Points, in no order, along strands that fork and pass close to each other.
In the rows, zero is written as 128.
Two points are linked if the straight distance between their rows is under 107. Some points are linked to none.
<438>: [182  95 151  98 156 142 123 139 156 121 117 103 136 153 170  48 122  80
 135 118 190  92]
<786>: [199 115  91  87 143 109  88 137 132  96 174 150 151 113 168 110  92 119
 158 113  77  86]
<470>: [ 78 125 147  88 124 110 141 101 160 101 131 140 125 151 135 123 113 130
 104 139 140 120]
<778>: [ 95 149 108 135  76 123 116 123 171 136 168 140 187  63 125 190 119 136
 122 116 132  77]
<444>: [ 89  80 171 159 162 108 136 110 147 143 150 128  75 176 181  95 156  79
 136 119 132 144]
<821>: [ 95  62 150 169 163 132 121 118 130 117 189 144  64 177 184 116 144 120
 129 133 101 143]
<299>: [139 166 178 136 103 162 105 162 139 124 158 114 154  75 170 161  98  82
 109 114 149 117]
<86>: [129 119 163  82 149 126 127 149 127 127 145 104 178 104  98  83 126 139
 165 143 150  85]
<543>: [128 134 139 159 141 176 134 114 128 137 159 114 118 162 135  98 129 137
 112 132  87 124]
<258>: [106  79 149 130 126 152 113 125 172 130 143 135 114 109 176 137 125 108
 138  95 163 120]
<214>: [154 105 163  84 133 157 103 122 185 127 146 108 120  97 168 100 116  85
 161  81 155 109]
<264>: [167  69 117  98 193 108 120 136 104 155  68 104  85 110  78 106 133 116
 215  93 130 162]
<570>: [140 123 140 109 171 178  98 202 135 138  63 170  98 145 167 116  88 125
 113 123 118 110]
<551>: [195 110  88  97 137 115 109 123 141 119 162 121 162 144 147  62 122 119
 155 122  92  76]
<837>: [ 89 145 106 136 129 101 146 135 120 191  88 131 172 104  56 128 162 174
 168 139 105 112]
<727>: [105 154 122 150 148  95 141 152  86 160  86 138 135 125  76 136 148 160
 160 154  99 138]
<330>: [130 133 161 167 152 174 140 150  88 142 119 118  93 177 138  98 138 124
 100 146 117 156]
<762>: [109 132 191  92 148  95 119 148 145 148 151  99 158  79 118 110 132  91
 185 125 150  95]
<64>: [150 140 193 103 139 199 124 152 119 128 102 113 109 140 154 111 101 101
  93 120 171 160]
<642>: [ 43 134 123 161 100 109 138 111 161 149 176 150 172 105 119 182 135 148
 111 147 121  84]
<588>: [141  58  78 154 130 153 121 117 122 141 180 130 154 116  94 113 160 203
 173 130 104  96]
<344>: [138 119  91 144 118 138 133 126 131 114 118 133 159 142 125 117 124 167
 108 143 140 108]
<286>: [ 84 111  87  95  78 120 142  39 203 121 170 144 150 128 135 158 124 124
  97 108 147  90]
<884>: [188 126  83 169  77 142 142  67 120  96 140 111 103 157 154 134 144 116
  85 106 151 182]
<537>: [ 70 131 200 151 156 164 147 166  96 152 102 123 110 147 116 123 134 138
 106 153 145 161]
<784>: [ 85 172 140 100 139 108 150 141 110 144  56 143 134 147  80 119 132 162
 122 155 112 136]
<412>: [137 213 143 146 139 131 137 157 115 166  66 133 130 157 136 113 118  95
  96 140  93 126]
<523>: [103  85 115 179 130 117 123 104 134  93 216 156  80 165 184 154 133 122
  95 138  89 147]
<490>: [111 100 140  98 175  55  98 177 106  94 143 165 104  93 141 173 107 123
 170 140 106 128]
<583>: [109 181 180 109 121 130 133 147 141 163  79 106 141 101 112 124 132  87
 136 117 155 130]
<1045>: [133 136 176  77 150 127 103 156 108 116  97 137  76  72 119 181 105 107
 173  94 125 175]
<151>: [124 104 190 130 145 174 132 142 112 150  91 112  89 141 156 115 131  95
 120 108 177 186]
<82>: [162  73 161  85 156 116 115 127 151 105 135 107 119 117 162  86 123  88
 171 105 189 117]
<270>: [101 177  97 125  77  77 149  58 148 139 166 139 148 116 107 178 145 120
 112 119 107 125]
<812>: [161 131 129 161 118 176 135 119 166 145 161  77 181 141 149  62 130 109
 101 134 150  81]
<934>: [190 151 106 136  90 152 132 100  96  76 166  94 143 131 115 123 127 143
  98 141 143 140]
<791>: [157 175 203 117 141 183 118 164 115 127 154 102 145 121 154 113  94  84
  95 137 144 119]
<699>: [106 159 185 103 176 162 116 201 126 144  85 152 112 153 153 109  94 109
 102 148 118 104]
<742>: [ 86 108 154  67 166 136 117 161 159 132  85 157 125 146 137  85 104 138
 148 133 126  82]
<486>: [125 158 131 114 120  64 142 133 101 101  95 133 123 124 115 155 132 119
 127 146 150 163]
<215>: [154  66 139 108 178 116 105 137 144 160  94 103  82  83 117 124 126  80
 210  74 141 148]
<972>: [144  66 123 138 147 146 116 126 103 113 197 108 133 128 106  90 150 173
 174 141 117 105]
<144>: [146 176 104 136  96 108 135  66 109 120 187 117 130 129 101 147 142 130
 125 127  73 142]
<847>: [162 108  99 167 115 182 137 161  69  85 113 123 118 153 119 138 130 182
  73 161 165 166]
<850>: [190 142  95 127 111 141 121 104 135 117 197  94 176 134 124  75 125 129
 130 133  95  80]
<465>: [ 87  91 174  94 179 105 111 185 109  84 155 161 108 120 145 145 104 149
 137 163 129 128]
<366>: [158  94 122 120 165 124 126 127  82 132  99 118  81 117  86 131 144 146
 189 113 119 179]
<365>: [ 69 169 133  91 122 106 141 124 144 112  93 158 123 150 114 144 105 146
  94 148 109 130]
<352>: [182 122  58 136  77 111 143  62 158 103 120 125 133 159 154 112 135 118
 102 102 162 132]
<893>: [161 129 103 136 142 119 133 145  99 123 114 116 143 170 114  66 141 138
 130 157 122  96]
<610>: [180 143  74 127  90 157 133  66 153 138 181  92 176 120  99 102 140 154
 127 114  98 105]
<655>: [168  85 144 161 141 195 123 131  93 118 184  87 122 130 113  87 149 160
 148 133 138 128]
<795>: [106 151  93 145  93 105 138  91 123  71 196 135 144 145 121 179 116 150
  69 171  92 133]
<975>: [ 73 160  91 112 103 110 143 104 150  94 138 160 146 140 108 180 100 167
  72 159  93 127]
<930>: [111 176 139 159  84 140 111 157 162 140 146 127 181  71 152 177 109  98
 107 116 136  86]
<98>: [177 136 116  93 100 155 142 105 117  71 140  92 168 145 112  97 107 148
  92 150 178 113]
<159>: [ 73  89 124 140 122 124 129  99 178 134 145 155 114 147 167 134 132 122
 114 115 138 111]
<275>: [177 113 151 122 135 163 126 144 150 111 153  93 171 139 160  67 115 105
 108 138 191  78]
<451>: [126 148 141 172 113 153 162 131  61 133  95  95 121 155  74 117 164 161
 106 158 161 176]
<377>: [110 189 126 148 134 131 126 161 125 148  69 168  94 148 157 157 108 109
  88 125  75 151]
<732>: [ 75 144 167 144 130 112 131 162 111 162  60 139  91 102 128 184 134  96
 133 118 138 182]
<955>: [113 190 149 138 145 114 156 169  82 141  65 130 126 174  99 107 133 130
  88 178 126 138]
<388>: [ 96 103 193 149 153 137 137 131 139 170 110 106  95 142 159  98 151  73
 143 110 160 156]
<853>: [144 117 105 107 153 146 111 151 140 140  52 164  87 140 147 126 108 133
 139  99 111 141]
<1035>: [119 138 128 153 115 126 138 109 165 157 160 102 176 127 130  93 146 120
 126 129 131  83]
<439>: [128 148  68  87  71  89 143  73 155 113  69 156 127 120 107 173 132 145
 113 103 164 158]
<646>: [110 117 104 160 102 101 132  76 126  73 232 136 107 149 152 172 130 125
  83 150  92 142]
<223>: [114 145 124 165 123  90 134 141  99 131 127 142 128 114 123 170 137 136
 128 143 119 147]
<996>: [ 71 138 105 113  87  67 144  68 182 145 146 150 144 122 128 155 145 105
 120 113 142  96]
<232>: [149  97  82 213 125  92 126 109 104 144 140 149  75 139 163 166 163 104
 136 106  99 175]
<959>: [142 139 132 115 133 139 151 128  67 109  72 112  85 174  79 101 152 160
 117 152 145 180]
<406>: [158 123  99 211 104 176 143 137 109 168 106  99 161 114 108 129 159 166
 118 126 161 148]
<4>: [183 144  94 181  87 162 140 115  76  94 120 100 114 162 125 126 144 138
  74 141 150 173]
<29>: [ 42 118 192 160 135 154 127 177 121 173  82 141  91 124 152 166 130 110
 113 124 139 176]
<334>: [135 166 108 135 115 148 134  65 142 135 161 126 112 159 126 125 122 128
 109 113  61 138]
<147>: [150 181 123 108 135 109 133 139 117 132 105 131 143 150 122  99 115 116
 123 141  93 108]
<60>: [133 128 111 108 143  53 103 152  93  90 176 166 122 103 132 173 111 136
 159 147  71 129]
<160>: [121 159 102 105  81  58 134 119 143 109  69 147 136  96 125 183 124 108
 120 116 172 149]
<781>: [148  95 170  86 166  99 102 131 121 122 124 119  75  78 135 154 118  78
 197  84 144 164]
<138>: [132 113  78 138  98 166 136  76 188 157 166 109 190 125 114  98 135 157
 115 117 123  74]
<878>: [197 111  97 125 133 102 116 134  86  95 139 119 123 123 124 121 129 130
 158 130 125 138]
<158>: [119  85 133 128 178 123 108 193 109  92 153 163 123 144 159 118 103 158
 130 166 110  99]
<656>: [126  89  60 138 119 131 132  92 151 184 138 143 149 107  87 127 165 182
 171 104  97 110]
<42>: [116 106  61 137 125 122 123 132 145 201  87 145 154  78  70 152 155 173
 188 103 100 110]
<851>: [137 123 107 159 121 175 128 152 119 143 106 134 161 100 106 143 123 184
 124 130 143 127]
<896>: [177 145  82  97 127  75  99 143 115  81 156 165 136 119 160 147  92 125
 136 131  74 113]
<735>: [ 49 134 136 134 122 126 146 116 149 150 157 131 185 123  84 125 138 172
 126 159 114  81]
<39>: [137 104  90 102  84 117 133  56 183  98 141 133 135 134 157 133 124 121
 105 100 175 122]
<891>: [102 145 151 123 126  89 119 140 106 130  99 153  75  85 126 207 129 103
 146 105 116 192]
<336>: [138 155 111 109 146 111 108 179 118 123  49 172  86 120 148 169  98 118
 127 116  99 155]
<132>: [133 145 146  62 120 148 138 113 145 100 145  97 197 130  99  78 102 143
 116 152 156  80]
<835>: [129 144 141 192 108 167 159 126  89 161 131  78 154 116  74 117 172 159
 125 144 154 152]
<839>: [141 106 107 118  99 143 103 121 182 162 102 132 105  67 140 173 135  93
 174  55 141 126]
<220>: [ 83 155 182  93 169 112 121 174 144 151  98 142 128 139 138  95 113  97
 139 144 112  84]
<333>: [126 120 125 134 141 100 144 128  64 107  99 126  69 152  86 139 159 153
 141 148 123 198]

Follow the links from the first point to the second, and from the first to the third. Name the last point that the two ways share.
<699> / <138> / <781>: <412>
<727> / <778> / <490>: <365>
<258> / <220> / <29>: <412>
<160> / <214> / <220>: <784>

A fork is a point with three links, a tip a point with one. Leave the first point through the second and follow the links. Name the first fork or tip that comes.
<144> / <334>: <412>
<812> / <275>: <365>
<29> / <537>: <4>
<82> / <438>: <158>

A fork is a point with three links. Follow the links from the first point to the second and name the forks in between, in order.
<786> / <160>: <365> <784> <727>
<837> / <812>: <727> <784> <365>
<159> / <215>: <365> <784> <412>
<444> / <850>: <365>
<955> / <930>: <784> <365>
<732> / <588>: <412> <784> <727>

Name the points in between on the shortest way along the links from the first point to the second, in order.
<812> / <642>: <275> <438> <82> <214> <258> <159> <470> <365> <975> <795> <646> <523> <821> <444> <388> <151> <64> <791> <299> <930> <778>
<86> / <333>: <132> <98> <934> <4> <884> <352> <39> <286> <996> <270> <144> <334> <543> <330> <537> <29> <732> <891> <1045> <781> <215> <264> <366>
<264> / <1035>: <366> <333> <959> <451> <835> <406> <851> <344> <893> <147> <412> <955> <784> <365> <470> <159> <258> <214> <82> <438> <275> <812>
